Each scene shows the same named points in several views. A view is turned or mirrored, shifted and resized as a whole, has a little noise and may leave points out.
In the rows, zero is written as 128.

Scene 1
View 1
<102>: [114 125 124  86 181 149 102 107 107 146 148  77  96 149 137 138 116 191
  77 132]
<21>: [ 94 169 163 114 165 133  83 107  75 137 125 116 143 142 133 150 122 179
  88 110]
<49>: [ 67 161 166 105 170 115  81  49  92 123 144 114 169 136 132 161  76 157
 120 109]
<47>: [ 64 200 133 103 159 138 107  63  53 116 139 136 177 108 127 174 117 195
  96  96]
<149>: [141 146 145  96 220 132  90 190  96 149 133  78  52 153 164 157 183 191
  55 145]
<188>: [ 87 227 129  54 138 134 146  81  91 106 118  89 195 111 161 166 123 215
 113  93]
<62>: [ 42 175 125  95 161 140 106  13  82 111 159 123 186 116 119 175  66 178
 114 102]
<119>: [100 134 163  93 160 128  86  79 116 137 132  84 142 160 138 132  79 168
 109 118]
<9>: [ 80 154 176 125 172 121  67  85  70 135 133 130 147 142 123 153  98 161
  97 110]
<239>: [120 100 149  88 149 149  88  96 127 154 132  66 120 172 128  99  84 180
  94 126]
<126>: [ 98 162 164 112 105 152  80  83  68 140 115 123 182 144 109 117  89 192
  95  95]
<272>: [104 124 153 131 173 141  59 109  72 150 141 119 103 158 115 137 116 174
  70 124]
<20>: [ 38 188 123 122 144 150  95   9  47 115 160 158 198 104  93 180  75 182
 100  86]
<213>: [113 131 120  80 183 145 107 107 111 146 144  73 104 148 141 137 116 195
  80 134]
<81>: [101 125 141 104 156 148  85  81 100 148 141  96 130 150 120 129  91 181
  87 117]
<240>: [ 83 135 155 118 192 128  69  76  90 135 155 110 121 147 128 157  96 160
  93 124]
<71>: [ 73 202 128 102 181 139 107  85  57 118 143 131 154 108 135 185 134 194
  83 108]
<177>: [ 72 172 150 104 144 134  91  54  76 124 137 128 175 126 123 155  84 180
 106 101]
<64>: [120 107 171 127 182 136  52 123  92 157 136 102  88 165 126 124 114 165
  73 129]
<84>: [ 65  93 127 125 198 142  67  29  99 144 182 112 103 146 103 152  61 154
  92 135]
View 2
<84>: [130 128 110  97 149 144 117 149 151 152 152 128 118 139 112 135 121 109
 138 180]
<64>: [144 104 115 123 150 168 140 113 143 159 170 143 126 138 112 164 115 132
 161 143]
<81>: [118 120 117 118 136 156 126 118 139 163 135 143 119 128 120 158 129 126
 144 155]
<49>: [ 97 126 124 107 116 161 149 146 146 150 125 128 119 130 130 126 134 141
 143 160]
<126>: [109 124 125 125 103 178 143 114 139 171 112 137 125 125 119 171 136 154
 126 157]
<9>: [120 113 124 120 116 175 153 136 148 156 146 130 122 135 122 139 132 146
 144 159]
<188>: [ 73 113 147 137  91 154 141 115 132 178 106 157 106 100 159 124 165 139
 149 146]
<119>: [102 123 116 109 138 157 138 126 139 151 125 145 121 126 122 151 126 132
 159 139]
<239>: [120 123 110 113 157 152 124 108 135 157 125 154 120 126 114 176 119 124
 161 137]
<62>: [ 88 132 130 108  99 148 131 151 145 161 111 127 112 122 134 115 150 127
 122 183]
<20>: [ 98 132 133 114  80 162 134 153 152 173 117 117 115 127 131 120 152 137
 100 201]
<47>: [ 99 113 144 131  89 164 142 134 145 177 131 137 112 120 144 120 154 140
 127 175]
<213>: [122 109 127 127 141 149 128 119 137 166 150 154 112 121 132 139 135 118
 160 149]
<21>: [119 107 133 130 116 175 148 118 142 165 146 143 118 126 131 143 138 144
 148 149]
<240>: [122 113 121 113 133 159 140 137 148 156 155 135 122 133 124 132 128 128
 151 159]
<102>: [125 109 124 127 147 147 122 111 137 167 153 158 114 120 130 151 132 115
 163 145]
<177>: [ 99 125 129 116 102 163 142 135 146 163 120 132 117 123 131 134 142 141
 130 168]
View 3
<64>: [137 115 176 123 133 113 101 123 136 129  94  96 123 137 105 146  86 109
 118 103]
<102>: [135 163 154 148 128  92 119 112 132 152  69 134 111 148 103 132 111 134
 108 114]
<21>: [150 133 147 135 117  86 119 113 141 133  52 145 106 123 158 131 128 118
 152 135]
<272>: [147 121 152 134 121  98 115 107 143 122  82 113 100 147 123 135 109 101
 144 131]
<188>: [150 194 135 151 114  53 129 121 144 170   0 207 110  96 179 106 160 169
 134 138]
<240>: [151 142 166 123  95  79 134 107 163 134  74 114 115 128 122 129 135 110
 135 126]
<71>: [158 173 138 151  98  60 146  84 143 145  35 169  94 134 160 128 162 117
 166 161]
<9>: [155 124 160 124  99  81 130 112 166 124  57 128 110 113 155 127 131 106
 153 132]
<20>: [170 162 112 143  57  37 165 111 219 114  40 151  80 128 167  63 183 114
 164 148]
<126>: [148 122 111 137 119  78 103 143 175 113  43 154  95 111 173  87 121 129
 151 123]
<149>: [133 153 184 147 161 114 104  79  60 171  68 133 116 166 105 201  92 114
 132 141]
<239>: [131 141 150 131 133  97  96 150 151 139  78 118 117 123 106 108  91 141
  92  83]
<213>: [141 168 159 142 122  84 123 108 137 152  68 132 114 143 109 135 121 129
 116 122]
<49>: [159 145 161 118  79  62 142 123 189 134  48 132 120  96 155 106 154 124
 138 119]
<47>: [160 170 129 148  91  52 146 101 167 138  30 171  92 118 170 105 167 124
 163 155]
<62>: [164 175 137 133  64  40 160 117 208 131  41 145 104 111 150  71 180 134
 135 131]
<177>: [155 149 134 133  87  64 133 124 185 132  40 149 102 106 159  93 149 128
 147 130]
View 4
<81>: [139 122 126 121 146 139 138 125 126 158 133 107 128 167 128  96 132 114
  95 155]
<149>: [142 112 146 103 151 121 141 101  71 191 114 120 163 134 104 192 144 114
 150 128]
<71>: [172 123 103 148 154 101 144 136  91 169  96  96  75 130 108 122 166 102
 123 152]
<9>: [140 136 105 129 128 137 151 126  95 150 119 110  94 141 129 107 140 118
 113 140]
<177>: [154 131 100 141 142 119 151 140 116 148 114  98  80 148 120  84 148 110
 102 156]
<49>: [158 138  98 135 127 123 153 134 114 143 115  91  94 158 122  83 142 130
 105 155]
<102>: [157 110 136 120 160 126 131 118 108 179 122 105 144 161 119 131 140 114
 114 146]
<239>: [130 112 142 111 155 138 137 118 130 164 140 117 155 173 127 104 124 116
  95 154]
<272>: [139 125 125 117 144 154 127 117  90 164 126 117 119 143 138 125 140 104
 118 130]
<188>: [162 118 109 153 163  62 173 138 126 167  99  95  88 147  75 107 168 105
 104 181]
<119>: [141 129 120 121 137 126 154 122 124 152 126 103 132 167 117  99 133 126
 100 154]
<21>: [135 129 115 128 144 124 154 127  98 159 115 115 103 136 115 119 143 106
 116 148]
<20>: [177 129  82 165 150 121 128 154 108 148 105  83  39 145 136  62 161 100
  96 153]
<64>: [125 124 134 106 139 160 133 111  93 165 133 120 141 147 141 136 128 113
 120 130]
<84>: [183 126 111 121 136 165 101 126 104 157 126  86 125 174 160  88 136 132
 105 130]

In a view up to two points have been moved. Name them for each view, in the order of its rows, or write -.
view 1 | <213>
view 2 | -
view 3 | <64>
view 4 | <81>

Scene 2
View 1
<10>: [185  54 146 138 135 110 108 168 124 102 156 144 157  85 111 178  50 143
 157 117]
<190>: [133 120 150  76 179  90  99 170 113 106 133 157  87 126 108 128  70 108
 125  94]
<187>: [146 125 168  96 125 107 138 159 160 171  74 172  97 111 140 135  69 133
 112 107]
<97>: [124 150 153 102 162 114 111 134 156 129 133 175 116 103 109 167 100 158
 108  99]
<32>: [144 111 130  96 118 142  87 143 134 118 141 129 143 109 114 111  94 127
 142 113]
<87>: [130 141 163  76 117 119 120 148 169 205  65 169  75 102 129 118  86 124
  84 110]
<93>: [135 138 132  97 123 140  97 136 142 119 135 140 146 118 123 114 102 143
 144 107]
<124>: [146 129 141 111 114 135 120 146 138 105 124 140 161 124 140 118  89 147
 166 105]
<230>: [168  78 134 118 112 136  89 153 139 131 148 134 150  87 107 142  81 133
 138 122]
<96>: [155  85 124 112 113 147  68 138 148 138 161 129 151  81  89 144  95 133
 126 124]
<118>: [143 119 131  82  87 151  92 146 141 150 104 123 134 119 131  79  97 111
 143 113]
<113>: [141 106 149  77 147 107  91 165 127 142 117 148  89 111 107 120  72 100
 116 105]
<151>: [153 111 162 102 119 113 133 161 152 158  86 163 110 109 139 132  66 131
 124 108]
<106>: [143 114 150  81 114 126 109 160 142 158  96 145 104 116 128 101  79 109
 125 107]
<204>: [117 151 140  70 171 106  96 158 107  81 137 146 109 147 117  99  94 114
 149  86]
<53>: [130 125 155  75 149 106  99 153 154 180 100 177  66  96 103 140  80 118
  76 110]
<15>: [151 116 165 106 146 102 132 162 144 139 104 175 107 104 129 153  63 143
 125 105]
<132>: [167  70 161  88 145  89 106 191 110 131 113 152  91 108 118 125  43  95
 134 106]
<306>: [119 168 159  88 161 103 138 150 138 104 106 174 112 142 145 123  84 143
 144  85]
<73>: [124 125 131  48 140 123  64 160 114 131 129 128  89 125 101  77  93  81
 122 100]
<35>: [133 162 136 102 128 132 132 143 128  71 123 138 165 155 160  93 102 150
 189  90]
View 2
<87>: [123 203 136  96 106  85  89  72 136 166 109  90 168 156 175 174 150 151
  89 168]
<106>: [ 97 159 137 104 127 103 103  89 101 174  93 111 171 145 154 183 146 153
 116 123]
<53>: [129 159 133  93 124  71  73  87 160 153 117  83 149 166 166 169 135 157
  83 148]
<15>: [140 136 147  87 106  87 126 127 129 168 107  85 163 154 155 152 161 150
 100 117]
<96>: [100 107 130 119 162 101  74 123  78 107  98 106 152 140  98 151 160 125
 101 113]
<73>: [ 94 137 141  95 170 143  71  84 144 171 118 139 143 166 132 184  99 170
 114 111]
<93>: [116 141 156  99 139 150 105 122  99 148 120 124 155 147 106 146 148 135
 111 127]
<190>: [133 107 150  83 147 114 104 124 162 172 124 105 143 169 143 166 117 171
 105  89]
<230>: [100 108 133 113 145 102  96 129  76 126  93 104 162 136 111 156 164 129
 111 104]
<151>: [122 156 140  93 106  91 122 106 112 172 100  91 176 149 163 165 162 149
 110 124]
<132>: [105 104 128  93 136  74 115 117 127 180  88  96 164 156 166 185 134 171
 121  75]
<113>: [108 127 135  96 155 107  76  96 147 161 111 111 144 164 146 178 118 164
 103 109]
<97>: [164 136 159  87 125 111  86 132 150 125 139  87 133 165 116 121 151 131
  77 147]
<124>: [122 137 162  98 123 153 132 138  81 160 112 123 170 141 112 140 161 134
 125 113]
View 3
<118>: [113  95 123 105 132 133 109 123 161  77  71  82 116 148 145 172 102 131
 146  68]
<113>: [102 108  99 151 133 133 144 132 157  82 134 118 123 145 133 194 106 147
 113  53]
<32>: [116  98 131  98 124 136 132 149 159  93  92 100 140 144 160 164 136 142
 133  66]
<73>: [ 89  98 110 164 132 122 145 138 175  73 107  88 128 168 130 186  97 141
 113  43]
<124>: [141 105 136  90 134 146 129 148 155 102  80 127 136 159 153 131 144 141
 170  79]
<53>: [124 126  76 136 146 130 132 119 128  90 153 128  77 130 117 204 111 156
  98  85]
<10>: [129 105 132  65 108 178 133 158 144 116 142 169 174 111 180 170 169 136
 153  54]
<93>: [130 103 127 102 131 129 137 152 155  97  87 102 122 162 150 142 139 148
 139  79]
<97>: [147 126 100 118 140 127 155 159 130 115 138 138  96 152 139 148 155 168
 109  92]
<204>: [116 106 116 170 138 129 167 163 171  92 109 125 141 193 128 138 125 147
 141  49]
<15>: [146 126  97 113 145 156 131 131 132 105 136 167 111 137 128 163 133 151
 151  83]
<190>: [111 116 104 166 134 142 160 148 158  96 142 150 138 164 129 169 124 147
 129  49]
<132>: [109 114 103 133 132 169 127 120 155  86 149 167 152 126 134 202 109 131
 155  40]
<35>: [148 104 144 121 141 141 141 160 168  99  56 121 140 197 142  94 140 141
 190  72]
<151>: [142 122  97 108 148 154 111 115 135  92 118 152 101 131 127 174 115 144
 158  82]
<306>: [151 124 104 153 155 136 150 146 147 102 107 154 109 185 116 122 131 155
 165  82]
<106>: [118 110 107 109 138 148 105 109 147  82 105 119 109 131 133 188 101 135
 149  69]
<187>: [149 125  87 115 156 150 111 108 129  93 125 152  81 131 115 173 111 148
 156  93]
<230>: [116 100 131  72 113 152 125 146 151 101 117 117 142 121 171 177 149 139
 130  65]
<87>: [141 126  73 123 157 126 107 101 124  84 120 119  56 131 108 194  94 157
 126 102]
<96>: [108  96 128  81 111 137 136 156 153 101 125 101 147 125 177 184 152 145
 105  58]
View 4
<10>: [ 18  51 143 103  65  87 128  75  53 131 164 205 205 197 113 100 131 112
 128 149]
<187>: [ 99 172  73 127 110 131  99  88 118 133 130 190 139 170 133 123 155 154
  35  88]
<132>: [ 94 108 113 140 137 152 104  90  73 157 129 161 226 158  77 103 165 122
  78 139]
<124>: [ 73 104 134 145 103  44 107  70 124 119 147 156 124 222 156 129 160 143
 119 145]
<93>: [ 97 112 164 148 115  61 114  82 142 146 123 166 120 203 161 134 153 144
 127 123]
<190>: [121 104 134 147 119 133 137  79 120 190 103 167 164 151  69 116 205 148
 106 149]
<106>: [111 152 128 148 149 121  86 101 110 139 133 159 178 188 147 126 131 131
  70 100]
<204>: [135 101 158 170 133  87 135  73 148 188  99 135 132 177  88 129 218 165
 134 171]
<53>: [132 170 115 123 113 171 120 107 128 189  94 223 147 135 118 129 155 144
  58  60]
<306>: [106 135  85 148 103  80 130  58 149 149 114 154  91 182 108 128 220 179
  82 149]
<230>: [ 66  89 177 121 100  89 115  97  91 140 146 195 184 201 154 117 112 112
 124 111]
<32>: [ 94 100 179 146 123  74 112  93 122 152 132 169 155 207 154 130 135 130
 133 122]
<118>: [127 142 167 166 164  82  84 106 135 137 129 136 158 211 178 136 124 129
 105 108]
<96>: [ 73  91 203 120  95  88 126 104 106 165 133 214 173 195 169 124 100 109
 146  95]
<73>: [168 126 189 171 172 126 114 105 148 194  95 137 174 170 113 132 173 137
 123 125]
<151>: [ 85 152  86 129 113 119  98  89 106 128 138 180 152 179 134 120 152 143
  47 102]
<87>: [133 205  90 133 134 153  98 111 145 151 101 199 129 158 151 140 142 149
  27  48]
<35>: [ 90  98 127 172 114  10 116  54 145 120 140 112  91 238 142 129 198 170
 126 183]
View 5
<35>: [ 94  96 139 135 120 127 149  85 173 146 149 142 126  56 174 120 135 126
 104 113]
<10>: [115 160 128 114 100 118 130 161 115 150  84  94 121 102 163 106 119 124
 133 127]
<32>: [118 121 139 143 124 142 148 125 154 162 118 136 145  90 148 107 135 140
 115 130]
<204>: [109  88 162 158 116 109 127  98 160 175 142 126 147 119 147 115 136 127
  78  97]
<15>: [ 96 126 166 134  99 130 123 140 150 139 110 110 131 111 108 108 165 115
 118 140]
<230>: [127 148 131 137 117 143 143 149 136 161  91 122 144 103 147 103 124 146
 131 134]
<53>: [112 121 186 160 108 143 119 143 157 163 107 125 161 151  72 100 175 135
 109 141]
<306>: [ 83  93 170 142 103 119 127  96 171 143 142 127 129 100 125 118 163 112
  99 119]
<124>: [106 120 137 133 116 137 148 113 158 146 124 132 134  74 155 111 138 132
 123 129]
<97>: [ 92 133 171 144  92 131 120 101 163 145 102 136 140 135 110 113 144 135
 131 122]
<87>: [110 111 178 162 117 163 132 144 174 150 120 139 162 122  64  99 194 131
 118 160]
<118>: [133 104 140 156 143 159 156 138 163 172 130 143 164  85 135  99 150 147
 107 143]
<151>: [106 120 162 138 112 144 134 152 155 141 118 118 140  96 102 102 174 118
 119 151]
<113>: [128 105 166 163 120 129 126 144 150 181 118 118 163 142 112 100 151 139
  92 124]
<132>: [126 113 155 139 117 116 120 180 127 170 117  86 142 121 124 101 156 109
  86 134]
<96>: [133 154 136 145 118 149 143 139 139 173  85 133 153 119 145 102 118 159
 138 131]
<187>: [ 98 115 171 144 108 147 129 148 162 137 123 121 140 105  86 103 187 115
 119 156]
<190>: [109 104 170 153 107 107 113 128 146 171 122 108 145 137 128 111 146 116
  83 110]
View 6
<10>: [129 149  74  85 206 125  53  53 173  54 167 131  87  84 150 184 190 153
 196 124]
<53>: [133 120 119  99 134  55  81 171 172 198 112 154 125 137 180 121  99 115
 147 117]
<35>: [ 64  98 117  64  96 161 128  68  87  56  64 145 185  42 131 212 133 177
 153 179]
<97>: [143 133 112  73 123 105  66 119 123 131 116 121 150 156 147 143 114 129
 142 170]
<306>: [ 67 124 158  76  84 125 116 112 144  97  82 123 208  94 153 167 112 158
 134 149]
<118>: [ 93  71  85  87 151  99 137 124 114 158  72 202 109  26 144 186 127 141
 167 137]
<93>: [109  95  89  66 141 123 110  97 101 120  93 158 141  67 122 185 132 142
 162 167]
<32>: [114  88  86  61 166 112 107  95 124 123 102 166 125  56 117 180 150 134
 177 151]
<106>: [ 95 101  94 112 144  90 116 137 154 154  96 187  99  54 179 165 126 145
 172 111]
<96>: [159  95  56  64 209 103  78  94 124 137 132 171  82  77 106 174 159 121
 192 153]
<230>: [133 113  62  78 199 110  79  86 139 114 132 165  85  70 135 179 163 135
 187 140]
<187>: [108 140 111 132 110  90 103 149 144 143  96 164 107 112 223 147 103 163
 144 123]
<15>: [111 148 116 111 130 104  79 118 159 111 119 135 124 121 200 151 124 154
 151 126]
<73>: [ 84  59 131  49 152  70 126 141 176 183  86 165 178  37 104 161 127 104
 164 116]
<113>: [105  91 127  67 159  67 101 140 193 173 110 153 155  78 136 145 131 112
 162 107]
<132>: [ 83 127 123 100 169  78  91 115 232 124 138 147 128  59 184 157 155 143
 179  74]
<87>: [122 116 110 129 106  63 108 185 134 202  79 182 104 114 212 135  81 143
 142 130]
<204>: [ 72  86 150  38 120 110 117 108 163 119  91 124 218  62 105 166 130 127
 154 140]

In a view up to two points have been moved. Name them for each view, in the order of its rows, or write -.
view 1 | <113>, <106>
view 2 | <97>
view 3 | <96>
view 4 | -
view 5 | <32>
view 6 | <306>

Scene 3
View 1
<220>: [105 173 174 114  85 117 144 138 130 145 108  65 115 141 170 121 166  87
  92  98]
<251>: [113 171 155 150 114  80 109 142 111 163 121  93 115 132 164 134 109 127
 129 125]
<229>: [123 142 124 147 165 110 128 119 141  97  98 103 140 124 161 122  96 155
 131 125]
<219>: [128 170 164 134 130 107 125 110  90 129 123  98 105 143 163 102 148 123
 123  90]
<17>: [131 163 144 132 139  99 123 115 103 127 122 114 107 122 172 129 120 137
 121 100]
<43>: [117 168 146 125 102 129 146 122 122  87  90  72 123 150 170  99 174 123
 121 101]
<82>: [117 152 106 153 130  89 111 145 143 123  94 108 139 115 182 161  80 162
 142 144]
<130>: [120 167 144 125 111 114 137 122 120 114 106  90 117 134 174 122 145 123
 117 102]
<89>: [112 173 152 151  97  94 117 147 117 139 103  76 126 145 167 120 137 126
 136 128]
<237>: [110 159 153 132 116 119 137 131 136 115 102  72 129 140 163 111 143 117
 114 112]
<180>: [123 164 119 144 118 102 124 133 123 109  93  99 128 129 181 137 120 151
 139 123]
<147>: [131 182 131 125  74 115 137 122  91  95  89  94 103 144 197 121 177 137
 138  92]
<266>: [117 135 140 145 181 121 136 118 156  94 101  87 148 133 144 104 100 141
 119 127]
<112>: [107 167 139 153  97  97 120 151 133 129  93  74 137 142 170 128 127 133
 138 140]
<208>: [120 153 125 144 135 105 127 133 137 113 100  95 134 127 169 132 108 145
 130 127]
<57>: [128 150 135 129 162 123 138 107 130  86 100 104 124 128 164 111 124 141
 115 103]
<28>: [125 167 118 160 110 103 124 127 109  80  81  87 133 154 176 107 149 164
 165 127]
View 2
<220>: [125 127 168 144 121 137 118 105 128 100 130 108 115 115 158 118 112 119
 137 125]
<28>: [108  95 154  91 123  93 119 141 139  95 110 135 108 128 132 123 147 108
 169 105]
<229>: [109 122 132 103 146  83 150 125 132 107 106 132 133 109 145 133 160 116
 153 104]
<112>: [115 108 155 113 117 114 135 122 118  86 115 142 119 117 146 120 143 127
 155 120]
<266>: [111 126 128 101 146  81 150 116 133 112 104 132 141 102 144 146 144 112
 136 108]
<89>: [114 114 157 116 111 119 131 127 118  95 118 138 124 120 145 109 135 125
 154 117]
<43>: [118 108 163 117 130 109 109 119 144 103 118 109 105 121 140 130 119 100
 149 114]
<208>: [111 122 142 111 136  97 145 124 128 101 113 133 126 113 147 126 156 122
 157 110]
<237>: [117 119 153 121 130 113 127 114 130 102 116 121 121 114 149 128 129 115
 142 117]
<57>: [106 132 135 113 157  83 143 124 145 119 112 115 129 108 146 134 153 106
 152 100]
<17>: [106 138 148 123 133 104 137 135 134 118 123 116 133 120 152 102 151 118
 162 102]
<180>: [109 117 148 110 134 102 138 130 131  93 114 129 116 120 145 119 160 120
 169 109]
<147>: [111 111 172 120 127 115 105 135 147  98 127 105  93 133 143 106 136 107
 173 106]
<82>: [107 121 136 110 142  96 159 127 118  84 111 147 124 115 152 121 181 137
 172 110]
<219>: [108 132 155 122 122 111 124 136 137 125 125 111 135 122 147 102 128 109
 149 103]
View 3
<82>: [151 122 124 143 107 181  82 119 137 135 140 138 131  84 146 139 125 138
 152  99]
<219>: [121 153 141 133 138 116  87 131 139 170 126 149 143 103 137 122 127 135
 115 129]
<57>: [132 143 131 109 132 149 104 132 119 149 127 152 146 113 141 113 125 138
 143 116]
<130>: [122 151 140 131 131 131  92 131 146 144 136 147 134 108 146 114 119 134
 133 127]
<89>: [120 142 153 144 128 145  82 135 156 157 148 145 117  77 147 126 120 131
 133 126]
<28>: [124 153 150 117  94 156  98 134 119 148 151 151 127  78 134 118 111 123
 128 125]
<112>: [126 138 151 139 120 158  84 137 153 147 150 145 114  75 151 122 120 131
 144 121]
<43>: [109 161 154 114 128 130 106 142 139 143 146 153 126 107 147 100 110 128
 136 138]
<266>: [138 129 136 105 145 172 103 138 117 163 126 158 138  97 144 113 134 144
 158 107]
<180>: [132 141 136 133 108 157  90 128 136 139 141 143 130  91 143 125 119 132
 138 115]
<208>: [137 134 134 130 123 162  91 129 135 147 136 145 133  92 144 125 125 137
 147 111]
<220>: [105 153 154 141 156 115  88 144 177 145 140 146 117 111 160 108 120 138
 139 141]
<237>: [119 145 149 125 143 141  96 140 148 149 140 151 125  99 151 112 122 135
 145 128]
<229>: [143 131 129 115 126 170  97 128 117 152 129 152 142  96 140 123 129 139
 150 104]
<251>: [133 131 140 155 135 141  71 129 160 166 134 140 128  78 143 141 129 138
 129 115]
View 4
<229>: [153 159 118 133 140 106 146 136 137 104 138 145 124 182 148 178 132 141
 155 104]
<17>: [142 151 125 139 111 123 133 130 168  71  98 142 113 147 111 162 146 135
 150 125]
<130>: [157 149 116 137 116 119 127 128 180  93 105 125  92 128 132 157 123 160
 149 130]
<43>: [172 153 100 133 106 113 124 132 198 117 114  99  85 124 149 139 102 168
 150 130]
<220>: [152 154  91 136 122 119 106 120 210  88 106 137  58  82 134 155 124 184
 137 151]
<180>: [149 134 120 136 141 131 143 138 157  89 107 138 127 148 138 160 107 152
 169 115]
<251>: [125 144  95 130 144 128 125 131 178  54 110 184 124 125 117 151 126 142
 150 137]
<237>: [155 158  96 131 131 110 123 129 184 101 122 136  88 125 145 158 116 165
 145 132]
<147>: [167 127 121 138  99 143 131 133 198  98  73  92 107 117 126 129  92 163
 165 132]
<57>: [163 162 123 139 114 103 139 131 158 109 127 119 102 168 142 172 139 140
 149 113]
<219>: [148 159 105 136  94 109 119 127 198  81 104 132 102 137 112 136 140 132
 140 135]
<82>: [137 129 125 137 170 141 149 139 122  75 115 170 141 159 142 185 111 153
 175 108]
<89>: [139 145  86 125 142 125 124 134 189  80 115 161 118 117 133 137  99 158
 157 136]
<28>: [163 134 102 127 124 125 144 142 175 113 113 111 143 157 146 124  81 144
 173 113]
<112>: [144 139  88 126 159 129 133 138 175  88 121 160 119 123 148 147  92 167
 164 128]
View 5
<251>: [110 109 179 149 105 127 108  67 113 168 117 134 147 127 138 169  94 161
 152 187]
<82>: [119  52 170 105  98 147 135  66  96 144 129 186 170 134 134 149 101 147
 203 140]
<220>: [126 118 140 151 166 118 116  68 109 241 136 105  96 123 145 157 115 120
  91 169]
<17>: [ 98  71 197 112 116 149 100  69 151 173 116 120 120 137 132 145 103 151
 142 155]
<43>: [159  72 162 113 168 142  98 117 130 213 154 106 111 109 145 148 139 118
 105 132]
<180>: [139  56 177 106 118 146 119  93 115 170 136 149 151 132 141 152 117 138
 158 139]
<208>: [126  70 167 110 128 146 114  80 120 158 141 151 135 114 135 150 110 140
 175 140]
<219>: [116  89 196 126 128 140  81  91 159 187 122  88 105 119 137 151 115 150
 112 165]
<28>: [178  47 188  99 121 150  99 141 122 164 151 136 165 116 145 158 136 134
 143 130]
<147>: [156  48 190 107 129 139 109 116 132 226 131 111 145 164 154 147 136 127
  79 140]
<89>: [147 102 171 144 123 124 109  98 103 185 136 129 148 115 143 171 112 144
 133 171]
<130>: [126  75 171 116 143 140 107  83 132 203 136 116 114 129 138 146 121 132
 122 145]
<237>: [134  91 150 127 159 136 109  87 121 197 147 124 109 103 139 153 120 127
 133 147]
<266>: [119  82 158 109 162 155  89  90 142 139 161 129  89  60 127 143 114 133
 192 127]
<57>: [115  54 175  90 149 159  96  89 156 163 144 126 100 103 133 134 119 133
 163 121]

In a view up to two points have been moved. Name them for each view, in the order of its rows, or write -.
view 1 | -
view 2 | <57>
view 3 | -
view 4 | -
view 5 | <266>
